Each row is a point on a tangle of strands that fork, close into loops and nearly touch. The rows are in no order.
Two points are linked if the straight distance between their rows is under 149. Some points are linked to none.
J_91: [-41 -28 -20 -26 -19  -2  13 -23   4 -18 -21  10  13  14 -12   7  50 -28
  56 -11 -13  12  -5  27  30  -3  20   9  36  59   4 -80   0  26 -19 -55
 -28  38 -17  70 -19  55  53 -22 -17  29 -14 -37  47 -25  27  28  75 -49
  43]
J_869: [-13  45  33 -33 -17   5  -9  40 -47  -5 -12 -47   7  13  24 -34  12 -21
 -18   1 -26  19 -21  31  38   7  14   8  12   6  35  51  12   0  54 -23
  24  13 -60  11 -28  21   6  -5   4 -17   4 -14 -39 -38   4 -41   3   8
  -8]
J_346: [-14 -28   2  -5 -14   7 -10   0  27 -21  -7   6   4 -13 -10  -3   4  11
  39   1 -15 -21  -2  12 -16  -5  -2  38   8  23 -32 -37  22  44  -3 -36
   0  48   5  51  15  34  34   2 -17  18 -29 -20  22 -24   8  45  29  -9
  47]
J_689: [ -3 -12  36  25  11 -13 -26  19  22   4  13 -25  -2  -4  10 -13   2  21
  -3   8 -23   5   7   4 -66 -22   0  34 -38 -11 -22   0  16  55  27  -1
  29  42 -17  29  17 -25   7  -4  27  -5 -41  -9  -2 -11 -21  34  -6  12
  30]
J_666: [  0  24  11  -7 -42  28 -16   8  -9   7  23   0  39 -23  27   9  -9 -26
   8   4  12  -8 -19   4  10 -38  19  40  13   3  24   9  44  28   4 -24
  23   6  15  -7  -9  34  30  21 -35  16 -12 -20 -50 -33  41  -3   8  24
   2]
J_9: [-15 -15  29   0  18 -23   1 -15   0  29  -5 -28  18  39  -7 -14  20 -10
  -9 -10 -24  -6  11  35  16   5 -15  24  15  22 -22 -34  32  58  11  14
  44  74 -25  30  -7 -18  19  29 -25   3  -4 -34   4  -8   6   3 -13  15
  14]
J_216: [  4  12  38  25   7 -31 -26   5   7  12  21 -61  28  33  23 -11  27   4
 -19  19 -34  33  -6   6 -70 -23  18   1 -44 -21  11  20  23  57  23  19
  35  29 -17   5  -6 -31   1  17  45 -17 -38 -20 -39 -14  -4  -3 -21  32
  10]
J_305: [-16  51  33 -21  -2   4   1  -4   7  13  10  -5  46  -3  29  10  23 -23
 -10  16  -9  -4 -11  51  45 -36  -6  19  22  38  12 -10  55  45  -1  -7
  29  36 -17   7 -13  23  32  28 -44  18  -5 -34 -15 -27  47   3   8  27
  -2]
J_440: [ -8 -16 -39 -14  13 -10  10 -52  14  16   6  11 -15  20 -14  -1  10 -16
  -9 -13  38 -33  26   4  25  30 -19 -22  25  16 -22 -48  -9   7 -54   3
 -20  26  35 -12 -17 -26 -14  30 -46  23  31  12  30  11   6   3  -6  -8
 -18]
J_516: [ -3 -16   0  -6   3  12 -29   5  28  -7  17  -1 -12 -26  10  -1  -5   8
   2   0   4 -12  -9   2 -42 -33   6  34 -18  22 -10 -20  17  12  -3 -19
  -8  19  19   9  13  -5  -3   8  -3  28 -21  -4   4 -13  -3  35   5  10
  22]
J_73: [ -5   0  20  23   9 -25  -6   3 -42  -5  -9 -44  17  32  11 -45  10  29
 -32   8 -43  11 -17  -5 -36  28 -21 -45 -41 -29   2  36 -14  21  38  28
  30  18 -39  11 -19 -47 -20  -3  71 -39  -2  12 -18  -3 -41 -18 -24   6
  11]
J_627: [ 16  45   9  25  23 -10   9  34  52 -22  36   0  -2 -45   9  49   3 -10
 -21  -2  -9   7  16 -28 -28 -37  24 -19 -63 -61  45  15 -18 -32   2  -3
   5 -31   3 -32  26  17  24 -18   3 -11 -20  31  -2   0 -16  24 -11 -14
  12]
J_404: [  9  13  26 -17  28   8 -31  29  19 -40  13  10 -42 -70  -9   5 -38   0
   4  21  16 -12  -1  -7 -28 -10  12  18  -5  14 -14  11 -34   0  22 -60
 -19 -28 -16 -19  16   7 -28 -38  22  -7 -12  -4  22   9 -25  27  15   3
  16]
J_317: [-27 -17 -31 -28  15 -25   3 -52   3  32  -2 -25 -34  43 -17 -12  20 -33
 -16 -47  40  -9  26  23  28  11   4 -24  17  25   6 -58 -18 -10 -25   3
 -19  29  28 -15 -35 -40 -26  48 -24  35  16  12  41  11  -6  -7  -2  -3
 -37]
J_995: [-17  55  47 -22 -17  21 -31  20 -39 -12 -17 -34  11  -8  12 -26 -11 -19
  13   0  -5  20 -21  27  43   5  18  26  18  29  34  10  14  42  56 -32
  31  29 -56  19 -15  23  -5   2   0  10 -16 -28 -13 -42   8 -42  14  22
 -23]
J_569: [ -5   6   1 -18  16   7   0  20 -40  -5 -29 -46 -25   6 -22 -19   3   3
 -17 -24  -9  -7 -21 -11  51  45   4 -48  -4   4  16  21 -54 -41  10   3
  16   0 -37 -20 -11 -29 -59  10  25 -26  41  -5   8  12 -31 -44 -25 -12
 -23]
J_40: [ 14 -30  24  17  -7   6  -2 -15   7  -2 -18  16  35   2   6 -13 -17  27
   2  39   2 -29  22   7 -21  19 -52  25  18   2 -81  16  31  59  -8  30
  30  37  17  31  19   3  47  20 -19   2  -5  -9 -28 -18   1   4  -4  15
   3]
J_450: [  6 -11  -8  22  36 -19  12 -23  61  11  20   6  12  -5  17  39  16 -15
 -13  -3  -3  18  44 -12 -41 -32   6   2 -67 -56  15   2  25  -7 -40  37
   9   9  17 -23  29 -16  38  28 -23  16 -15  36  -6  -7  12  38 -27   7
  13]
J_960: [-23  48  32  -5 -36  36 -13 -14 -24 -16 -33   9  13 -10 -15 -40 -25 -12
  46 -14   7  24 -19  17  42  11  14  45  33  36  26 -23  10  59  42 -44
  18  32 -56  40   4  41  -8 -14  -6  38 -24 -15  18 -38  15 -33  47  14
 -17]
J_51: [ 12  18  13  49 -27   3  17 -18  -9  21 -23  -6  52  11  15 -14   0  15
 -41  33   4  -7  -1  16  -6   7 -30   4 -14 -44 -30  57  16  -2   2  52
  28 -44   6  11  -3   0  35  20  20  -7  10  -2 -81   7  25 -27 -30   7
  -1]
J_343: [ 10   5  -8  43  18 -22   2 -31  44  31  23  -8  12  40  27  23   1 -12
 -15  -2  -6  39  24  -5 -67 -18   9  -5 -67 -77  10  17  32   2 -43  74
  12  -8   7 -33  23 -31  10  29   1   5 -15  26 -22   8  18  -1 -40  10
 -12]
J_876: [-33 -44  30 -11   7 -18   8 -17 -32  37 -22 -38  26  65 -12 -48  13   3
  -5 -41 -33 -14  21  29  36  43 -25  19  35  30 -49 -38   8  46  16  16
  45  70 -40  31  -1 -24  12  12 -17  -3  -2 -32  15   9 -14 -20 -10   6
   0]
J_938: [ 15   1  24 -20  12  10 -44  26 -17 -31   7  -4 -39 -41   8  -2 -54  16
   6   9  -9   0 -20   1 -24 -14  -4   5   1  21 -14  25 -37   3  43 -24
 -26 -44 -26 -31   9 -12 -59 -33  58 -25 -14  -7  -1  28 -42   6   6  13
  -3]
J_392: [ 25  10 -45  19 -16  -9  48  13 -17  25   5 -19   1  20 -30  28  17  -2
 -32 -14   7 -22 -29 -22  59  18  14 -12  39 -17  34   6  -9 -72  -8  20
 -11 -39   8 -20 -28   3  -9  14 -31 -18  43 -22 -22  38  -1 -44 -13 -14
 -20]
J_126: [ 16  16 -43  18  13  -8  50  32 -10  12  13  -7  -7   1 -36  45  16 -26
  -6  -6  28 -21 -25 -40  37  20  26 -15  36   9  42 -18 -26 -63  -9 -22
 -20 -23  26 -10 -30   6  -2  -4 -43 -11  40 -25   2  30   5 -18  -5  -9
 -13]
J_789: [  2  15  41   3  26 -41  -9 -16  12  22  10 -45  28  35   7 -11  32 -17
 -31  14 -22  13  22  29 -12 -23   2  13 -15   6   5   3  42  57  13  16
  37  59 -30   3  -9 -33  13  31 -13  -8 -12 -32 -15 -14  12  -1 -30  34
   4]
J_762: [ -1  -1  30 -16  13 -21 -47   6 -11 -12 -23 -21 -69 -29   2 -15 -11  16
 -15  -5  -3  28 -12  16 -53 -21  19 -13 -28  16  10  10 -39   0  47 -22
  -9 -19 -33 -11   3 -40 -57 -31  65  12 -17  -2  19   6 -51  10 -16   0
  -2]
J_112: [ -1  14 -40   3  35 -25  43  28  -4  17  -8 -10 -44  -2 -44  41  27 -49
   8 -13  40   6  -6 -40  28  32  46 -35  32  34  46 -38 -47 -71  -2 -59
 -35 -17  28   9 -38  -3 -24 -19 -21  15  29 -30  41  32   2  -7  -4 -10
 -23]
J_463: [ -3  29  13 -21 -12  25   3  13   4 -19  37  12  24 -71  15  41  13 -34
  13  -3  25   8  -1  -9  32 -61  39  30   5  19  34 -11  22  20 -11 -60
  15  12  14 -13  -1  59  42  -1 -62  11 -18 -10 -14 -48  27  23  19  29
   3]
J_562: [ 51  29   1  32   3 -16   2  14   1  22  33   6 -45  12  -6  28 -31  28
  21   8 -23  45 -12 -22 -27 -14  20 -63 -30 -53  85  -4 -13 -37 -24  76
   5 -57 -10 -60  13  -1 -44   1  76 -29 -23  30  13  53 -16 -23 -44 -16
 -29]
J_923: [ 16  49  20  24 -14  -9  42  15 -21   2 -25  -9  47  17  -2 -26   6  13
 -49  24  -7 -10  -3  27  37  12 -22 -14  -1 -48   5  77   6 -26  30  32
  29 -47 -38  23 -17  20  44  -4  25 -36  12 -11 -54   7  16 -45 -28 -14
   3]
J_549: [ -8  34 -11 -23 -48  30  -5  32 -63 -11  -8 -31  -8   6  11 -36  -1 -27
 -16 -24 -20  38 -19   2   6 -20  32  27   6 -22  49  44   7  -1  45 -36
  22  -1 -44   2 -27  37   0 -24  16 -21   4   2 -48 -37  -5 -36  11   1
   3]
J_56: [-15  35   9 -13  33   0  36  27   1 -13   0  12  13  13 -21  27  29 -32
 -19  -2   9 -25 -12  11  76  42  -1  -7  45  27   3   1 -31 -37  -1 -29
   7 -16 -13   4 -24  21  24 -22 -34  -5  53   0  16 -10  21   0  11 -24
   9]
J_256: [ -4 -66 -26 -24  33 -22  31 -50  40 -26   3  18   2 -12  -7  33  56 -22
  25 -13  13  -5  38   5   6 -30   1 -31 -16  26 -16 -63  -1  -6 -62 -26
 -19  44  36  16   6  15  31  20 -36  21   1  11  67 -11   0  68  16 -15
  37]
J_961: [ 13 -39   7  37 -20  10 -16  11 -14  11 -22  21  34   6  14 -25 -42  48
   7  30 -17 -21  -7   2 -48  16 -47  28 -17  -3 -79  35  27  37  11  43
  13  -3  20  23  18 -18  13  -1  30 -10 -16  14 -37   6  -4   2   7  20
   7]
J_550: [ -4   4 -11 -11 -35  39   3  52 -45 -14 -23   1  16  11 -18 -19 -24  12
  13 -16   2 -25 -37 -23  50  43  -5   8  36  11 -19  26 -17 -25  32 -24
 -14 -24  -1  21 -13  20  -3 -17   2 -26  23  -3 -26 -11  -3 -44  16  -3
 -13]
J_582: [ -1 -46 -16  46 -27  15 -23  12  11  12  11  37  20  -1  24  -6 -35  44
   4  33 -21  -3 -17 -11 -67  -9 -43  37 -33 -15 -41  32  29   4 -14  45
  -3 -38  31  -5  27 -13  -7 -18  27  -3  -7  19 -47  29  13  20  15  14
  26]
J_271: [ -7  -5 -49 -12  25 -38  40 -16  11  43  -6 -19 -24   8 -21  28  42 -60
   3 -20  45   4  16 -19  10   9  38 -47  35  39  34 -62 -35 -69 -18 -66
 -45  -9  47  26 -40  -1 -13 -14 -22  42  15 -23  44  14  20  18  22 -21
 -27]
J_315: [ -2  17  13 -27   6  28 -12  -5  10 -33   7  17   5 -49   9  14 -15  -3
  18  31   0 -23 -11  -1  14  21 -16   7  60  54 -43 -27 -13  29 -26 -39
  -5  26  18  -4  16  32   3   2 -23  27 -11 -17  33 -34 -15   8  16   1
   1]
J_179: [-34   2 -15 -30 -70  32  -8  21 -43   4 -30   4  41  46   1 -37 -22   7
  36 -36  -7   6 -15   3  50  24  -7  28  50  37 -26  -6  38   1  27  -3
  -5  17   1  33 -18  41  17  -7 -18  17  -3   7 -45 -26  27 -53  55  -4
 -27]
J_84: [  2  24  22  24  -5  -9 -24   5  -8   2  22 -37  13  21  45  -4  12  17
 -19   8 -45  30 -19  -4 -78 -18   4 -30 -50 -45  17  33   5  20  17  30
  21 -16 -15  -7 -12 -20 -24   2  68 -24 -34   9 -44  -5 -14 -10 -30  12
   5]
J_147: [ -6  55  28 -31  -3  -5   9  32 -16  21  15 -29  23  11  30  -3  24 -38
 -41   5 -27   1 -20  43  41 -27  18  12  21  15  30  33  34  -4  18  -6
  23  -5 -43  -9 -32  32  23  18 -35   1   0 -28 -37 -23  32 -28 -15  22
 -11]
J_340: [-36 -47  17   3  11  -9  25  -8 -45  17 -50 -27  39  64 -19 -68   3  26
 -19 -34 -17 -25  14  10  46  66 -33   1  13   4 -57   3  -6  10  28  31
  17  46 -38  27  -2 -41  13   7   0 -24  25  -9  18  17 -12 -37 -10  -3
  -3]
J_295: [ 23  -1   8  17  16 -12 -30  -9  -6  -9  33  46  -7 -25 -12 -13 -49  75
  22  73 -25  18  -1 -20  -6  -9 -42  -9 -12 -14 -12  16   2   1 -26  74
   0 -63   1 -54  49 -40 -43 -37  54 -42  21  20 -16  84  -7  -5  -3  14
 -12]
J_621: [ 13  -4 -43  16 -29  -4  29 -12  -8  49  18 -23  11  22  10  34  10 -16
 -48 -19  16 -29 -12  -6  29 -10  -1  -2  34 -23  13  16  21 -56 -24  36
 -10 -36  36 -39 -35   8  -7  39 -39   8  33 -12 -47  21  10 -39 -14   8
 -34]
J_733: [ -5 -17   0  14  -9   7   6 -26 -18  10 -35  -3  29  30 -18 -45  -6  28
 -30  -9   5 -35   2   5  36  48 -44   0   8  -9 -50  10  -3   1  -2  32
   7  13  -4  16  -7 -37   5  18  -4 -17  36   4 -17  15  -4 -24 -19   3
  -7]
J_939: [ 18   7  12  16  23   3 -22  23 -14 -24  45  21 -17 -26   7  17 -43  48
  30  32 -30  21 -16 -10 -27 -30 -25 -16 -10  -8  18  26 -17  -1  16  40
  -8 -80  -5 -61  31 -16 -65 -49  69 -52  -3  14 -26  75 -10   7   5   5
  -3]
J_712: [  0 -65  -3 -18  18  -8  50 -77  17 -28  -5  64  20  -4  -6  16  44  -2
  17   8  15 -15  38   3  20  23 -47 -12  12  -6 -69 -23   6  53 -64  14
  -4  51  12  24  25  16  49   4 -56 -25  39  11  55  -4   5  28  -5 -14
  33]
J_523: [ 39  22 -14  33  14   1   8  -5  47  31  29 -11  -7  25  36  40 -29 -12
  -1  -2  -5  41  24 -15 -62 -30  26 -42 -51 -77  60  11  13 -31 -43  76
  -3 -42  19 -69  25  -9  -8  20  36   7 -38  34  15  13  14  -5 -35  14
 -38]
J_478: [ 30  -2  -1   1  33   2 -16   6  30  -6  44  25 -31 -32   8  16 -30   4
   4  32   8  -9  20 -16 -39 -25 -16  -7 -22 -12   5   9  -2 -17 -20  28
  -7 -26  34 -56  38 -35 -32   3  -4  -1 -11  22  -5  17  -2  14 -19  19
 -12]
J_412: [-21 -11 -48 -24   5 -18  27 -22  16  14   4  -6   7   5  -2  27  48 -43
  16  -7  28 -16  10  -8  19   1   8 -37  30  53   8 -74 -16 -40 -51 -63
 -51   3  40  35 -38   9  11  -7 -28  35  13 -24  40  -3  26  31  45 -29
   0]
J_864: [ -2 -25 -15  -4 -28  11  -6  22  11 -26 -23  35  20  -1 -11 -17 -24  25
  52   5  -6 -33   3   2 -24  25 -17  41   7   7 -59   7  35  26   8 -19
 -16  24  18  61   3  46  47 -15  -8   5 -21   0  -2 -24  14  25  45 -17
  41]
J_69: [ 15 -15  -8  47 -19  20   4 -32   4  16  -4  31  29  -8  10   1  -5  16
 -27  50  21 -13  12  -3 -23  -2 -37  18 -14 -34 -41  45  21   0 -39  47
  27 -32  39 -10  18  -5  23  26 -13  -1  20   3 -70   8  26  -7 -24  13
 -11]
J_773: [  3  14   9 -15  34  -2   3  36  48 -50   7  22 -31 -82 -19  39   1  -5
  10  18  23 -16  19 -20   6  -5  25  10 -19  10  -2   5 -43 -16  -1 -67
 -22 -13   9 -10  21  20  -4 -31  -6  -4   4   5  51  -8 -22  49  15  -5
  27]
J_851: [-20 -39  -5 -17 -21   1  15 -16  19 -32 -16  13  15  -6 -19   7  23  -6
  80  -7 -26  -6   3  31   7  10   9  16  34  43 -32 -70  -6  50 -24 -35
 -22  42  -1  65  11  70  50  -9 -18  21 -30 -40  72 -23  -3  47  52 -28
  55]
J_901: [ -8   9   8   5  14 -33  -6 -18 -24  14 -11 -54  -1  41   8 -36  23 -10
 -42 -24 -24  12  10  22 -10  13   0 -35 -31 -28  12  22  -8  -4  25  33
  19  28 -43  -5 -20 -52 -26  20  26 -21  15   7  -9   3 -27 -28 -39  -4
   6]
J_282: [  1   4   6   0  41 -38  -4 -32  12  16  -2 -25 -30  38  -8 -10  16 -26
 -25 -32  18   9  29  18 -31  -3  20 -23 -37 -34  25  -9  -8  -6   5  24
   9  31 -17 -12  -5 -57  -9  31  -4   0  -2  19  29   6  -8  14 -47 -11
   6]
J_425: [-39  29 -10 -35   9   6  18  19 -11  -4  -2   3   5  30  -2   9  33 -44
 -10 -13   3  -3 -14  21  54  16   4  15  39  29  16  -6   5 -34  16 -50
  -9   2 -18  25 -35  41  38 -21 -36  11  22  -5   9 -25  33  10  37 -30
  20]
J_427: [ 49   8  16  21  23 -10 -15 -19   3   1  44  43 -25 -19  -6  -8 -30  35
   5  59  14  13  11 -24 -13   6 -24 -18 -34 -42   6  15   1  14 -40  62
   1 -33   1 -49  49 -45 -29   4  14 -27  16  32 -13  44  -6 -20 -34  13
 -29]
J_792: [ 10  -8   0   1   2   7 -31   7  32   7  30  -9 -34 -18  17  18 -15  -3
  -7  -1   6  15   1  -4 -60 -54  18   3 -34  -8  31   4   2 -21   6   7
 -19 -29  23 -27  10 -20 -30   2  22  21 -32  14 -11  -1 -11  24  -8   9
  -9]
J_261: [ 30  25 -21  41  -8   4  13  43  23  -3  52   7  -8 -30  10  49 -15  -3
  -7  -8   1  15 -15 -51 -44 -39  40 -10 -41 -62  71   8  -6 -45   2   4
  -9 -55   5 -42  12  21  -2 -24  17  -9 -24  14 -16  30 -13  -1 -10 -10
   1]
J_373: [  9 -26 -21   0 -43  27   0  10 -26  19 -20   1   3  10 -10  -9 -30  50
  -8 -11 -18 -33 -23 -40  49  29 -25 -16  15  20 -30  11 -23 -31 -10  16
 -36 -27  42 -27  -2 -30 -66  13  12 -17  37  -3  -8  40 -26 -30   8   5
 -22]
J_111: [ 12  14  -1   0  35 -22   9  22  69 -29  18   9 -15 -67  -4  56  19 -19
  -9 -12   7   8  37 -22  -4 -39  31  -2 -59 -20  38  -1 -23 -41   6 -29
 -14 -14  23 -20  25  14  28  -9 -10   8 -19  43  29 -18 -18  56  -3  -1
  14]
J_900: [-42  16 -17 -24 -71  41  -6  -3 -41  -3 -33   4  21  32 -14 -47 -18 -19
  47 -38  -3  34 -22  -5  55  14  10  40  59  50  18 -39  10  16  28 -36
  -4  34 -23  33 -17  43  -8 -18  -5  35 -11  -5   3 -27  19 -49  67   1
 -24]
J_748: [  1  37  17  -6  33   2  18  31 -20 -15 -16 -18   2   6 -30  -1  11 -11
 -22  -1   5 -31 -17   9  76  52  -4 -17  25   5  -1  12 -45 -36   5  -7
  21 -12 -31 -11 -14  -9  -2  -2 -19 -23  52  -5   5   3  -1 -32 -21 -10
 -11]
J_832: [  4 -15 -28   9 -37  16  -3  16  -2 -12 -29  38  27  -1 -16 -14 -21  29
  16   9  14 -46 -13 -13   2  29 -29  28  16  -9 -51  21  22 -11  10  -6
 -14 -14  35  46  -1  21  34 -11 -11   2  11   3 -25  -4  27  10  30 -13
  23]
J_771: [ -6  36  27 -11 -31  43  -9 -20   1 -36  -3  32  19 -59  -4  -5 -22  -7
  61   3  18  10 -15   5  33  -7  13  43  42  43  18 -38  15  68  -6 -62
   1  25 -27  22  13  63  15 -10 -26  42 -32 -17  32 -44  17   3  47  10
  -4]
J_374: [  6  23 -16   1 -31  29   5  50 -48 -12   5  -5  -9  -3  -7  -9 -16  -9
  -6 -16   2   4 -40 -25  13  15  16   9   6 -24  27  37 -13 -24  32 -29
  -7 -30 -11   3 -25  18  -7 -28  11 -36  19  -2 -37 -12  -9 -28   5  -8
   8]
J_57: [-51  -1 -22 -41  -6   2  13  11 -16 -17 -34  11  -2  38 -10 -24  43 -32
  20 -11 -10  15   2  22  30  19  24  25  34  38  19 -29   9  -6  26 -62
 -10  33 -22  68 -27  51  47 -34 -22  13   5  -8  32 -31  29  23  66 -48
  40]
J_583: [-17  -2  44 -15  58 -24 -15 -27  12 -17 -26 -17 -18  -1 -17 -11  15  -8
  10  -8   7 -12  23  16   2  44   4   4  12  30 -33 -22 -32  34   5 -30
  22  58 -36  19  -4 -31   7   7  -2  12   5 -10  71  -7 -35  22 -18 -12
  25]
J_982: [ 15 -40 -35  -4  26  -2   5 -27  48   4  31  32 -35 -20  -1  14 -10   3
   0  24  24 -12  35 -21 -33 -22 -16  -8 -17  -1  -5 -20  16 -24 -49  13
 -21   6  52 -30  32 -22 -19  18 -37  29 -10  28  26   3  13  35  -4  14
  -1]
J_615: [  8   7  33  -3  -3  15 -33  32 -35 -33  39  12 -14 -36  33  -4 -52  33
  15  19 -32   8 -21  -4 -44 -25 -19   2 -11  -6   0  41 -16  19  40  -7
 -13 -67 -26 -38   4  -1 -45 -51  74 -57 -20  13 -24  39 -26  11  13  15
   5]
J_911: [ -3 -25 -26 -10  15 -28  -5 -45   2  37 -13 -19 -54  53 -15 -15   2 -20
 -15 -52  30   9  19  12 -14   4  16 -23 -20 -21  26 -24 -14 -22   1  26
 -21  17  21 -17 -15 -53 -39  43   3  14   6  24  39  11 -14   3 -34  -9
 -13]
J_527: [-29  -5 -15 -24 -48  43   4  47 -46  -7 -47   8  45  29 -11 -34 -30  28
  32 -37  -4 -23 -16 -17  63  55  -7   4  57  34 -53  13 -11 -21  32  -8
 -25  -8   7  31  -3  36   1 -22   0  -4   9  16 -27 -14   8 -68  53  -5
 -42]
J_913: [ -8 -15   3 -29  15  -1  29 -57   9 -16   6  33  30  -1   7  13  34 -14
  -3  11  10 -24  31  27  29  14 -47 -11  44  31 -67 -30  16  48 -57  12
   8  49  10   4   2  13  48  16 -60   3  31   9  34 -31  16  13   6 -12
   7]
J_860: [  3  -4 -18  -4 -32 -11 -35  -8   4  27   1 -21 -46 -18  19   6  13  -4
 -21 -30  16  55 -19   1 -50 -80  72   8 -27 -12  61  -5  11 -21  32 -21
 -23 -10   5  -6  -4  -5 -21  -4  16  37 -30  -4  -4 -20 -10   7 -11   0
 -18]
J_240: [ 39  16 -14  33   3  -4  11  24  33  20  36  -2 -41   3  17  47 -35   5
   6  -1  -6  44  -1 -23 -55 -42  34 -46 -38 -61  85   5  -6 -47 -11  57
 -13 -63  10 -62  17   5 -29 -16  59  -2 -46  26  21  32  -4   0 -27  -3
 -32]
J_227: [ 45   6  16  19  17  -1 -12  27 -19   5  36   8 -40 -14  18  27 -27  25
  25   2 -32  20 -22  -9 -36 -27   0 -51 -20 -20  56  30 -31  -8  10  54
  -5 -76 -13 -66   0  -8 -77  -2  66 -48 -27  16 -24  50 -23  -9 -39   4
 -29]
J_608: [ -2 -68   6 -16  31  -8  27 -40  37 -34  -7  30   5  -9  -4  23  37  -3
  46  -1 -12 -29  39   6   1   5 -19   2   4   8 -54 -42 -12  36 -52 -12
  -1  58  17  28  18  23  34   2 -24   0   9  -6  79  -7 -11  56   4 -18
  58]
J_893: [  3 -20  32  -1   7   9  33 -49   5 -10 -28  33  40   0  -7  -4  15  17
 -10  40  20 -25  43  20  24  30 -67  13  45  13 -89  16  25  55 -24  26
  21  38   8  34  12  14  65  15 -45  -9  18   1  -1 -24  11  -2  -9   2
  -7]
J_8: [  3  -8  -9  26 -20  14  13 -11 -12   4 -58  32  47  12 -41 -38 -11  42
 -11  28  25 -37  16   3  36  46 -42  14   9 -17 -61  33   9  -1  11  40
  13 -20  15  56   5  -4  46   7   0  -6  24   4 -33  22  21 -10   3 -12
   2]
J_184: [  6 -54 -28  -2  35 -11  11 -38  58  10  31  20 -22 -17  15  25  10 -12
   6   2  20  19  63 -12 -34 -42   2 -10 -47 -20   6 -19  32 -15 -50  28
  -5  26  53 -28  33 -12  13  43 -50  29 -35  46  30 -27   9  49 -13  21
 -12]
J_638: [ 13 -11 -25 -11  37 -15  -1 -50  23   4  16  33 -38   2 -22  -5  -3 -12
   0  -2  49 -15  36  -7   6  21  -5 -26 -13  -9  -5 -31  -3   6 -45   8
 -29  30  30 -20  21 -45 -15  22 -42   8  21  32  51  17   6  25 -27  -1
  -4]
J_134: [ 22  24  -3  17 -13  18  -4  43  -7 -13  23  24   0 -28 -15   3 -21  20
  -5  13   1 -19 -34 -29  -8   4  -1   5 -14 -26   4  25 -15 -19   8 -10
  -2 -42  11 -11   9   1  -3 -24  16 -29  15  -5 -30  10  -6   0  -3  -4
  18]
J_811: [-16  -1   4 -32   9   1 -34  21 -32 -15 -48 -36 -56 -12  -4 -20  -9   8
 -15 -19  -8  13 -26  -4   6  26  20 -27  -2  26   4  16 -65 -24  40 -33
  -2  -4 -27  -7  -7 -36 -69 -10  52   8   5 -13  25   3 -55 -17 -15  -5
  -9]
J_259: [ -5 -22  11 -12  -9 -27 -51   1   5   0 -35  -2 -80 -30   3 -16   5  16
 -18 -21  17  43 -19  22 -48 -51  55  11 -21  25  26 -10 -16  -2  44 -38
 -22  -2 -24   2   8 -23 -34 -38  40  29 -25  -7  14 -10 -31  11  -2  -7
  -6]
J_877: [ 14 -19 -16  66 -42  26 -17 -14   6  40   9  31  38   3  54  22 -13  25
 -15  32  -6  15 -21 -14 -58 -16 -14  17 -33 -42 -17  51  21 -14 -39  60
  16 -67  44 -25  15   6  -6  18  17   5   3  10 -78  20  17  -9 -16  13
  -8]
J_739: [-26 -11 -37 -27 -36  13 -20   3 -17  12 -16 -21 -25  16   0  -6  13  -9
 -16 -33   6  13 -31 -11   2 -10  22   7  17  32  20 -28  -6 -33  20 -42
 -24   9  12  20 -29 -11 -34   2  -1  32  10 -17   2 -11 -12  -3  15  -5
  -4]

A fork is a point with three links, a tip a point with one. Leave the first point through the second and follow the links. Name the first fork or tip that comes.
J_851, J_91 -> J_762
J_440, J_317 -> J_216
J_69, J_877 -> J_256
J_938, J_404 -> J_240
J_811, J_569 -> J_346
J_40, J_961 -> J_923

How many points has the smallest loop of links through each point below? Write 0 if it is on no loop.
J_811 -> 14
J_295 -> 10
J_216 -> 12
J_527 -> 9
J_627 -> 11
